Points, in no order, along strands that fork, close into loops and pass close to each other.
In the rows, 128 means zero.
Points whose rows are less than 90.2 apart are linked; no others are. Some points are linked to none.
kabam: 143	100	153	128	173	128	140	90	142	145	186	119	86	132	91	132	167	144	95	119	138	124	135	137	122	101
vokob: 143	110	153	113	147	121	96	89	137	129	129	88	118	145	131	144	100	113	117	143	130	96	100	134	145	133
pov: 133	123	121	113	118	144	127	134	122	120	101	125	116	163	133	162	192	112	121	135	115	160	110	135	105	125
vobaz: 95	119	100	163	116	134	124	160	149	116	133	199	142	97	144	130	94	162	164	141	131	139	168	113	152	157
mugut: 104	133	124	156	149	113	143	162	128	141	115	153	134	104	147	108	100	159	160	147	133	111	169	147	121	130
Tum: 104	122	132	157	156	134	173	144	106	121	157	136	104	96	124	132	163	94	120	131	154	136	86	138	71	130
didib: 101	128	107	136	108	109	111	126	139	105	152	153	161	90	129	157	146	98	133	178	174	114	130	134	85	138
gez: 150	139	131	134	147	107	112	87	148	127	139	93	131	137	153	136	150	152	102	117	106	130	120	162	102	98
lero: 105	123	100	141	143	157	158	180	135	132	100	160	115	143	129	152	151	146	134	116	96	153	149	117	136	130
manap: 147	134	155	95	107	107	100	126	143	125	147	117	128	107	98	110	89	140	125	158	167	96	127	126	173	116
neber: 178	109	148	84	116	156	111	96	96	137	132	129	121	133	103	109	138	119	125	127	158	140	82	124	163	115
rafin: 96	104	128	160	153	122	114	130	142	130	104	111	117	143	149	147	114	116	117	138	100	115	157	107	127	155
fen: 174	127	122	104	161	149	125	101	141	146	126	106	133	154	147	117	136	150	123	115	101	133	141	153	161	115
Zoga: 137	136	142	120	111	131	107	156	124	150	113	166	136	127	106	140	124	148	143	151	164	111	132	130	148	130
bovi: 149	144	127	114	144	111	106	87	124	124	182	98	147	94	142	116	122	99	105	108	150	132	97	138	101	123
fas: 106	110	142	159	86	140	149	168	110	109	87	156	118	124	98	142	100	145	137	140	122	102	121	77	131	128
nog: 148	174	119	133	139	110	118	127	118	162	144	130	152	119	124	114	139	124	149	115	178	143	143	144	105	113
diso: 122	157	129	147	126	125	176	149	99	106	174	155	121	74	123	106	147	108	119	121	144	133	71	129	85	120
viniv: 85	111	88	93	103	118	98	170	136	100	122	169	157	121	133	141	91	120	148	93	105	140	138	103	146	145
gak: 172	116	143	77	105	148	109	81	111	121	124	108	139	147	108	117	131	101	119	129	129	117	99	121	156	121
bufi: 103	130	106	134	139	84	113	147	146	113	122	137	145	108	161	115	116	134	156	148	130	110	184	155	106	127
zin: 154	156	120	130	162	142	150	128	118	166	165	116	137	124	119	121	166	117	117	110	177	155	121	130	114	120
mokud: 102	147	118	167	92	133	121	125	132	109	108	157	140	128	137	142	142	132	139	174	150	143	141	96	93	149
dabo: 148	150	139	133	109	106	150	114	107	124	152	160	131	73	113	106	123	162	121	128	163	132	73	156	104	95
dise: 80	124	99	178	112	160	170	153	124	128	126	201	115	125	142	139	111	180	136	113	109	162	124	136	153	150
Gike: 148	134	143	125	139	103	131	93	117	121	146	136	134	80	117	106	123	158	117	125	134	132	82	161	104	82
tud: 96	113	107	179	128	122	142	149	136	112	130	189	138	97	160	129	87	164	167	161	133	121	164	122	128	135
narag: 162	136	126	113	151	150	128	131	112	154	131	113	110	159	122	139	159	121	136	119	166	164	117	119	130	120
pivof: 143	115	155	120	142	143	116	103	138	148	128	136	96	176	106	155	172	141	106	103	120	114	136	109	146	129
vav: 116	102	108	91	131	114	108	152	131	112	102	117	144	138	149	151	92	118	114	95	65	126	137	118	140	134
gares: 163	152	128	111	123	143	111	73	150	124	192	85	146	112	126	87	94	108	122	134	161	104	112	134	158	127
zova: 163	143	120	124	139	162	129	72	141	115	206	69	139	118	140	102	108	89	106	125	148	119	104	120	143	152
Kom: 96	116	134	113	111	109	106	159	142	117	103	144	127	120	124	103	96	118	159	144	112	103	168	120	153	148
zif: 131	118	136	116	153	130	156	117	121	133	129	108	136	117	119	127	163	108	92	146	128	132	111	153	100	115
numog: 122	142	126	106	82	132	126	182	111	131	109	156	105	143	114	124	110	150	153	95	111	164	115	112	156	132
vodu: 119	127	134	141	152	128	164	134	119	133	125	131	115	122	119	130	157	127	122	145	151	144	103	140	88	112
sir: 133	127	119	139	133	99	113	100	134	119	124	107	129	137	159	163	155	142	87	132	118	132	113	148	84	125
Dode: 123	154	132	156	154	112	131	110	147	143	140	78	119	134	127	134	115	132	104	129	157	118	134	104	113	132
Pefi: 93	119	147	144	141	128	109	121	162	133	109	119	120	140	143	130	106	130	114	129	77	108	139	126	151	151
nipal: 94	88	142	128	109	118	103	144	130	111	91	147	131	118	127	137	118	98	161	171	125	103	153	111	119	143
tosu: 131	86	114	131	152	105	133	130	126	115	109	98	107	135	148	180	137	135	92	140	109	124	124	136	98	123
sog: 156	150	136	104	116	114	107	106	133	133	179	101	139	89	106	88	94	136	119	150	172	120	114	129	164	115
foz: 138	115	151	103	115	120	96	151	106	119	98	135	102	147	128	145	118	123	149	125	137	129	92	104	122	124
dolaz: 128	151	123	122	77	120	146	187	112	134	107	144	93	129	119	108	99	176	144	119	125	166	140	119	151	138
puda: 98	145	128	161	122	89	135	115	115	110	125	135	131	103	133	122	109	124	139	153	148	113	124	131	78	122
nudo: 128	117	162	122	130	140	149	102	159	132	114	87	118	146	93	119	145	112	90	143	104	105	127	123	152	116
nidi: 132	107	158	141	166	132	128	116	138	159	150	146	71	154	94	149	166	158	109	119	147	118	132	130	133	118
relig: 126	136	121	106	117	108	101	111	131	130	144	132	158	122	135	150	145	98	123	159	166	107	136	143	112	136
zepar: 133	108	150	120	126	144	129	154	111	148	90	103	122	161	103	125	130	98	146	101	121	115	139	87	147	129
kamu: 150	112	124	127	142	148	139	72	149	118	194	56	126	136	135	133	134	79	83	121	131	113	105	144	126	139
Visi: 99	156	125	168	106	124	134	127	133	126	105	132	127	142	126	126	136	149	115	152	125	132	147	88	107	152
nodom: 147	162	146	138	142	115	103	86	148	136	153	89	133	107	127	85	101	148	136	119	136	126	119	159	131	89
doneg: 153	148	138	138	153	100	111	79	125	130	164	107	129	84	123	107	117	143	114	101	145	133	88	145	104	94
Kasol: 132	174	122	152	141	93	115	111	129	150	122	125	147	121	142	112	136	120	154	98	140	132	163	157	90	116
dun: 157	119	152	132	164	144	127	71	134	143	170	91	102	133	105	109	149	139	104	116	147	127	103	132	151	106
biz: 89	100	140	146	151	114	125	142	118	133	92	125	118	125	148	131	121	108	147	152	116	117	150	130	107	149
bol: 90	123	118	185	120	112	155	125	105	103	112	155	125	107	139	117	120	107	167	158	147	122	126	150	62	115
kulil: 91	145	107	164	109	129	144	157	135	125	113	153	115	137	131	130	108	167	124	125	115	150	154	81	139	163
rosi: 89	136	118	187	124	134	158	145	108	100	115	162	110	133	148	135	125	134	186	164	138	143	118	143	97	120
sek: 160	108	123	125	143	153	152	71	147	133	161	73	136	157	124	156	137	85	84	126	122	105	125	154	132	157
vulis: 97	142	109	174	83	122	124	111	135	94	138	172	153	107	135	142	143	122	168	179	172	134	129	119	80	135
bos: 122	103	108	126	116	152	123	155	122	114	89	118	131	160	142	181	167	95	126	129	99	144	128	123	105	129
rese: 120	109	136	113	114	137	122	139	109	137	93	107	124	167	129	122	123	70	162	113	110	122	166	110	135	161
Patig: 146	88	153	116	165	146	129	134	136	141	102	124	123	144	118	150	123	137	121	107	91	89	130	127	165	115
nekos: 158	110	131	93	118	150	116	139	114	127	128	130	166	160	131	123	91	125	161	62	89	88	143	116	167	140
lak: 151	112	130	100	150	136	128	128	110	128	137	106	112	142	116	152	146	110	110	126	159	148	93	97	122	117
tusi: 102	167	134	163	101	93	145	107	122	116	117	116	127	127	125	104	130	134	112	147	137	130	124	111	80	131
Vesa: 138	170	151	135	112	115	110	114	160	144	142	103	130	126	132	75	104	170	137	119	110	127	142	161	155	112
zipiv: 133	96	144	130	165	138	154	158	125	145	98	130	105	127	104	140	131	151	120	136	123	115	130	126	138	113
sar: 149	129	126	105	129	169	128	168	117	154	99	152	140	151	120	138	150	129	153	109	116	137	139	142	164	119
sudo: 122	177	139	141	100	108	131	146	148	151	131	120	123	122	126	88	98	180	126	125	122	132	163	144	157	140
Fifu: 145	124	131	87	131	138	149	136	114	138	136	120	155	97	117	110	145	96	112	162	146	137	115	150	129	111
Bofa: 124	120	130	129	151	144	144	167	125	155	96	145	104	138	121	127	135	150	136	123	111	142	138	137	145	123
Gogim: 151	120	123	90	110	112	107	115	128	106	112	70	120	155	155	126	123	120	111	135	90	147	128	127	132	122
lugen: 135	154	137	122	123	119	150	133	107	111	176	135	138	68	126	84	157	97	106	118	121	141	81	126	92	119
Guneg: 81	89	98	106	120	122	102	156	140	109	109	152	157	113	143	153	93	111	133	102	79	128	152	115	137	151
dida: 118	161	110	146	101	118	151	170	126	140	119	142	114	120	123	115	94	176	129	132	129	148	164	108	147	147
pas: 103	115	97	136	124	171	121	170	133	115	96	149	149	151	133	176	155	117	137	95	91	152	141	94	123	141
gigun: 151	98	123	90	136	117	118	133	120	109	106	80	109	152	145	139	107	121	123	101	79	141	127	110	147	119
Tisu: 152	143	121	125	163	122	124	111	132	150	122	113	141	140	162	120	150	150	122	114	108	139	139	166	127	107
suv: 83	122	102	165	120	167	185	174	125	125	108	183	100	136	124	137	138	168	136	122	95	165	128	135	149	136
voro: 134	121	156	130	111	152	122	136	121	144	97	133	110	173	104	135	155	120	130	99	119	118	128	89	150	141
rukiv: 179	111	121	81	145	163	132	123	115	141	105	129	141	165	141	132	135	130	148	103	100	130	141	145	162	124
sefo: 157	116	136	117	155	152	133	81	141	147	141	112	125	171	118	162	161	114	98	117	132	107	130	129	142	138
luga: 108	134	146	117	111	117	104	141	153	129	106	145	127	133	128	111	96	147	126	133	87	106	141	131	168	150
nadu: 129	158	101	125	129	87	103	129	144	127	135	122	157	136	163	116	133	120	156	124	136	125	188	156	112	138
nufir: 145	143	108	102	113	104	104	100	115	120	166	94	151	125	150	139	127	82	107	138	165	128	124	132	99	146
zev: 77	120	88	156	100	148	153	159	135	126	134	206	138	106	128	137	80	163	151	123	128	161	139	119	159	157
viso: 149	141	137	91	106	123	123	113	123	122	107	96	133	156	124	121	139	103	123	142	121	139	127	115	130	130
suk: 118	138	117	103	111	133	102	169	118	116	101	151	115	153	145	144	128	121	159	118	116	157	117	116	128	136
Papoz: 135	161	124	158	105	120	179	126	100	121	156	166	131	92	110	115	132	141	121	127	164	138	74	150	92	100
Pufat: 161	121	133	112	151	148	113	72	108	139	163	107	117	123	120	103	148	136	111	117	158	145	88	132	145	117
zegon: 101	97	125	116	99	120	96	165	156	109	110	171	148	117	119	122	118	120	167	130	117	88	180	111	178	144
Gegi: 134	148	133	96	116	120	142	133	118	120	168	126	160	66	121	76	149	95	107	144	138	131	107	147	117	110
Silu: 148	90	146	116	146	157	131	119	138	121	100	108	148	152	119	160	123	115	110	99	73	77	141	123	159	126

How many points has the smallest loop of links through each point below? Write 0 if it is on no loop.
Pefi: 6
dida: 13
zif: 7

A tip is a point with one link. Name the tips that can be reached along the links from each point below, in the order of the rows.
zepar: manap, viniv, rese
bovi: foz, rosi
rafin: zegon
narag: pov, tosu, lak, Silu

A fork is a point with three links, a tip a point with one. Leave the first point through the second and follow the links. Name the first fork or tip that comes.
Gogim, viso: pivof
sir, gez: Bofa
suv, dise: lak
neber, gak: viniv
